Each row is a point on a tangle of strands that fork and nearly touch. The rows are in no order.
Points whose rows are less than 90.2 apart are linked; no others are. Some points are linked to none.
(67): [ 10  41 -19  15 -14 -18  11  -7   1 -13   8   1   1 -28  -7 -33  -8  -8
  -4 -16   1  23 -15]
(634): [-11 -44 -15 -14  34  21  27  -6  -1  49 -18  -2 -10 -31  14   2   6  40
   1  14  -7 -10  17]
(343): [ 16 -30  27 -11  22  46 -12  -5  44   1  -5  22  27   5  15 -20 -11  40
 -26  -2  -1   1   5]
(83): [ 32  -1 -23  11  17  -3  24  -2 -29  15  31 -13 -28 -16  -5  14  13  15
  42  37 -18  -2  -3]
(810): [-14  16 -19  -5 -18 -11  18  22  11   8  -2 -15  -7  15 -37  35 -19  -2
   3 -17  -1  25 -10]
(532): [ 24   7   0  38   4   7  23  22  32  -2   9  22  31  -6  17 -17  44  17
 -14 -29 -18 -33  10]
(899): [ 23  21  28  15  -7   6   3 -25 -15 -23  10 -11  28  12  -1   5 -35 -19
 -36  10  18   5   1]
(794): [-25 -20 -12 -34   3 -19 -15  -6 -17 -13 -23 -10 -26 -24 -13  19  21   5
   0  24  -1  14   4]
(452): [ 30  20  27  11  15   7  14  14  -3 -49  -2  27  22  -6  33   0 -17 -17
  27  19   7 -26  -5]
(555): [ 11   1  18  -7   5  12 -34  -7   3 -16  -8  -8  -3   3  -8  12 -42 -44
 -42  -5  22 -11  -7]
(308): [ -1  -8   4 -29  -1  -9 -23 -18 -34  29   5  -9 -10  26 -31  -5  13 -24
  -1  -8  -4   9  15]
(902): [-11  31  -9  12  11  -7   8 -30   4  -6  14  18  12 -22  11 -42 -27 -43
  11  -9  26  32 -14]
(2): [-31  29   8   0 -38  -2 -33 -20 -24  27 -12   2   7   4 -22   7 -42 -13
  -4   1 -10  13 -10]
(627): [ 30  44 -20  38   9 -20  19   9  10   0  -8  -4   0 -20  -2 -13  11  30
 -17  -1   4 -15 -32]
(150): [-45 -17 -25 -10   7   4 -17   5 -29  -3  16   9 -46   6   2  -5 -41  19
  31   5   3   8 -11]
(149): [-17  12 -18  17  11 -21 -23 -13  10 -47   8  28  -8   8  28 -20 -20  -9
  -2 -13   7 -14 -29]
(943): [ 28 -37 -35  -3  20  19  18  12 -34   7  36 -27 -36  -3  13  -9  -1   4
  22   0  -6  10  12]
(133): [-28 -14  19  -1 -14  19 -10  -9  26  26 -12  16 -19 -11  -6  23 -21  21
   3  38  -1  19 -16]
(798): [ 32  -2  11  11  14  -4 -12 -36  15  21 -11  11  -3   8  29 -17   3 -37
   3 -13  -8 -13 -20]
(750): [ 39  -8  38   9   5  12  36   7  23  37  -5  -1  32  -9  12 -20  10  16
 -12  17  17  -2 -14]
(194): [-25  26 -36   1 -20   6 -39  11 -39  20  -1  19  12  43  -8  27  12 -29
  25  23  35   2  18]
(160): [ 17   4  14  18 -24  16 -13   1   8 -18 -25  40  11   9  14 -48 -22  -4
 -10   2   7  23 -24]
(756): [-26 -29 -15  19  -4  23  -7 -18   2  -6   6  23 -29  -6   4  20  12  28
   2  37 -31  20  -3]
(117): [ -2  40 -18  -3   0  -2 -58  -1   8 -41  -5  13  32 -21 -19 -22 -16 -29
   6   5  18  42 -17]
(256): [  1 -12  12  25  13  13  16  30  41  17  11   5  22   5  17  18  60  28
  -6  -5 -25 -24  12]
(863): [-15   7  -9  -2  -7  -6  27   2 -24  -8  29 -54 -27  15  -6   4 -22  12
  40  -7  15 -19  35]
(269): [ -3  -1  14 -12 -10   8 -30   2   5 -39 -26  44  27  -9  -5 -40 -18 -17
   8  13   9  43 -18]
(24): [ -4  26  19  20 -28   5  -8  27 -20  -1 -29  -6   4  26  -3  16 -10 -38
  18  31   3 -20   2]
(391): [-21  41 -13   4 -11   5   7 -15 -15  12  19 -24  -9  31  -4  21  -3  -1
  41 -22  -5   1  44]
(475): [-14 -33  -2 -37  -5 -17  12  -8  10  22  -5  -9 -13   5  -6  15  -3  55
  -1 -42 -10   4  -1]
(257): [-34  17  19 -20 -11   4 -44 -15  -6 -16 -11   8   0   2 -16  -7 -39 -25
 -23  -5  13 -12  -3]
(538): [ 15 -17  -8  28 -14  10  -2  10   1 -12 -49 -26  -4 -20   9 -12  15  35
 -31  23  12  12 -14]
(681): [-15  -6  15   4 -31  11  13  50 -36  17   5 -32   4  21 -17  30  -3 -19
  18   3  -7 -16  13]
(9): [-12 -20   2   8  24  13 -18  17  25 -46   7  40   1  -5  15  -5 -31  -2
 -32 -17  11  -6 -23]
(430): [-28 -12 -35  -5 -16  16  -1  -6  20  24  11  -5 -26   5  -3 -20 -15  49
  13 -43 -15   0  -3]
(381): [ 17  -9  10 -11  11  -4  -1  23   7 -16 -15   2  14  -7   3  17 -19 -74
 -26  14  16  -1  -7]
(357): [ 24  18  15 -17   9 -13 -23  -8   8 -48  -3  -9  29  18  -1  -7  19   5
  19  -9  12  24 -11]
(435): [-12  -1  16  -2 -34   6  21  29  28  19  -1 -10  12  12 -35  25 -16   9
 -27 -17 -17  24   2]
(335): [  4  28  14   9  14  -5   8 -37 -15  -4  15  18  33   3   3 -11 -40 -45
  -6  -4  22  13   9]
(252): [-11  -6   7  18  -5  10  19  -5   9   9  44 -22 -21   7 -10  36  17  18
  -5  -1 -25 -17   7]
(680): [-58   9 -16   1  -3   7  12  -2 -32 -15  26  20 -20  18 -12 -18 -23   2
  17   6   1   6  20]
(29): [  2 -14 -12  -7  12  -6  14 -14  18   2 -13  16   7 -53  20   9 -22 -23
 -10  14  -4  17 -37]
(168): [ 15 -18   4  14 -13  -7  43  53 -16  33  17 -16   7  19  -9  -8  14   1
  12 -11   0 -37  11]
(951): [ -2   0  21   3  12 -24  19   2 -10  -7  24 -18   3  32   8 -23  24 -18
 -27 -13  17 -13   3]
(464): [-26  26  32  10  -9  -2   9  11   4 -25  20  17   5  32  -6  -3  38   0
  13  -6 -27   1  30]
(354): [ -4  -4 -49 -22  -1 -15 -39   6 -55  -3  -4 -32 -15  -8 -10  23   8  -9
  41 -18 -19   0  17]
(537): [  6 -15   6   6  16  33 -12 -23  17  23 -12   7   2 -15  -1 -34  -1  28
 -48   3   2  -3  12]
(895): [  3  33 -13  -2  -1 -29 -16   3   0  -6   4 -23   2   0 -27  40  -6 -27
   0 -10  -4 -15   3]
(30): [  2  47  -8  19 -32  -1 -44   1 -21   0 -36   8  31  25   5  28   3 -33
   5  -1  28 -13  21]
(208): [-13   7   5  28 -13  -5  29  -6 -18  -5  17 -37  -1  20 -12 -11 -19 -22
 -30 -12  16   1  13]
(154): [ 25  14  12  16  -9   9   5  12  51  28  -3  -4  -8  17  -9  15  50   3
  21  13  -8 -15   7]
(795): [-21  -8   5   2  11   1 -26  25   2 -38  -8  33  -1  -4   0  16  -8   6
 -44  23 -19   4 -33]
(643): [  7  20 -30 -15  -9 -40   0   5 -38  -3  -1 -29  -4  -9 -23  40  22  -4
  29 -11  -9 -19  12]
(722): [-27   5 -42 -13 -13  -2 -31  -4 -40  -8 -22   1  -7   2   8  10 -19 -28
  37 -16  -7 -21  21]
(919): [-23 -41  -7  -9   9  -2  -9   0  -8 -20  -4  16 -12 -23  -8  22  24  19
 -29  37 -26   9  -5]
(472): [ 14 -21   3 -12  11  -8   0 -33 -14  36   4  -8 -32  -4  -9 -21   3 -22
   4  -6  -4 -14   2]
(832): [ -2 -20  -5   6  36  13   7 -32  15  42 -12 -14  20 -31  17   7  30  31
 -28   4  -8 -18  24]
(963): [ 42  29   2  20  -1 -11   5 -16   4 -10 -10 -14 -22 -31  -3 -11  29  16
  -9   8 -11 -33   1]
(487): [ 50   2   8 -22  11   2  31  -3  38 -27  -9   2  22 -41  14 -12 -25  27
  -8  -1  16  12   4]
(366): [ 41  15  30   7   4   5 -20 -26  18 -27  -8 -27 -10 -33  11  22  19  -1
  -3   6  -7 -23  22]
(540): [  4  -6 -16 -14  -3 -12   9   9  -6  27  -9   4   6  -1 -10  18  21  79
   3  -5 -31   2  -2]
(691): [  1 -54 -42   4  27  30  15  -1 -11  38  12 -22 -15  -4   8  -5   3  16
  -7  10  -2  15   3]
(14): [ 13   0 -13  -9 -17   8  23   6   4  40  16 -22 -18   2 -15   5   8   5
  53   8 -32  18   8]
(449): [-31 -13  11 -37   0 -27 -25 -16 -20  -2 -11   2  -5   9 -16 -14  16 -11
  -7  11  15  40   4]
(788): [ -7  -2  -5  19  35  21  -6 -10  24  28  -4  32 -14 -24   1 -32  26  19
 -22  46   5   5 -17]
(478): [-31   2 -40   0 -11 -11 -26 -25 -19 -26 -15  19  -3  -7  26  -7   1 -24
   8 -33  -5   8 -22]
(3): [-33 -25 -32 -12  -7  12 -16 -14  11   7  11 -15 -59  -9   8   2 -26  32
  44 -17 -10  13   1]
(421): [ 16 -17  20 -13 -19  24 -10 -35  38  -2 -15 -28   0  -1  15 -18 -39  -3
  -5 -30  15  15  -5]
(138): [ -3 -10 -17 -18  14 -16  15  43  14  14 -19  14  -1  15 -14   4  47  63
   1  12  -6  -8  -9]
(159): [  2  15  44  -2  -6  24  10 -20  25   5  11  28  -2   3   1   1  -9   2
  15  30 -11  30  -3]
(368): [ 21  -5  16  25  15  -6   7  16   8 -31  36   3  35  17  20 -12  28   6
 -16 -26   4 -16 -20]
(856): [ 35 -32  32 -19  -4  38 -27 -11  44 -25 -21   4   8 -11  12 -10 -22   0
  -7 -10   4  -7  12]
(516): [ 44 -17  11 -39  21 -12  18  12  31 -48   7 -10  30 -18  11  -4 -35  29
  -3 -25  17 -17   3]
(615): [ -4 -24  -1 -19   9 -32  12  37  -5  -9 -14  28  17  20   2  -5  48  12
 -18  -1  -8  -3 -13]
(869): [ 19  10  -5  24 -24   0  -8  -5   5  17 -24  18   4  14  18 -20 -21 -34
  13  -5  -6 -11 -44]
(419): [ -3   3 -34  40 -14  -1  14  -2 -39  15  18 -25 -11  22  -9 -14  -6 -54
   2 -12  14 -15   5]
(690): [ -8   1 -24  10   9 -20  27  35 -29   4 -16  10 -17   0   3  11  -5   5
  16  27  16  -2 -29]
(518): [ 24 -18  29   9  30  -1  40  21  18  23  18   5  19 -17   8  13   7  -7
 -27  22   9 -16 -11]
(123): [ 35  11  33 -13   4 -10  23 -13  16   5 -22   3  23 -10  14 -24 -13  40
   1   1  21  17 -13]
(891): [-59  31   6  -3 -11   4  -3 -13   1 -22  10  12  -4  29  -5  -4 -10   2
  22 -24  -3  10  35]
(151): [ -2  26 -48  -1 -17  10 -25   8 -47   7  24   1  21  16 -15  38  19 -43
  25  11   6  11  11]
(871): [ -8 -28  19 -27   9 -15   1 -11  29   2  13  -8   1  16   6  18   8  40
 -46 -24 -14   1  -1]
(53): [  0  27   8  -9 -15   0   0  -3  20  30 -12 -11 -22   7 -24   3  35 -15
  45  19   1  10  10]
(271): [  1 -25  49 -20   9 -30  -6 -11 -15  -2  -1 -24 -10  13  23 -15  18  -5
 -17 -29  10 -40  27]
(267): [ -2 -27  11  -8  -7 -22  16  24 -26  19  10 -30 -18 -13  -4   2  19  10
  -5 -36   2 -49  25]
(22): [-20  16  43 -10  -5   4  21  12 -11 -14   9  24  17  -2   4  -2  27 -13
  18  23 -14  22  22]
(839): [ 18 -10  -5   5  23 -15  25   7  14  -1   7  16  17 -21   1   5   0 -45
 -31  15   4  10 -17]

A fork is a point with three links. Follow the links from the first point to the second and name the forks in between, in order.
(919) / (3): (891)
(419) / (943): (208) (951)
(138) / (391): (475) (891)
(29) / (151): (839) (555) (899) (208) (951)
(839) / (634): (555) (899) (208) (951)
(856) / (271): (537) (951)
(943) / (67): (951) (208) (899)

Follow the links from the first point to the second, and from the first to the third. Name the last point that the two ways share.
(516) / (267) / (366): (899)
(537) / (151) / (627): (951)
(472) / (464) / (435): (919)
(518) / (24) / (537): (951)
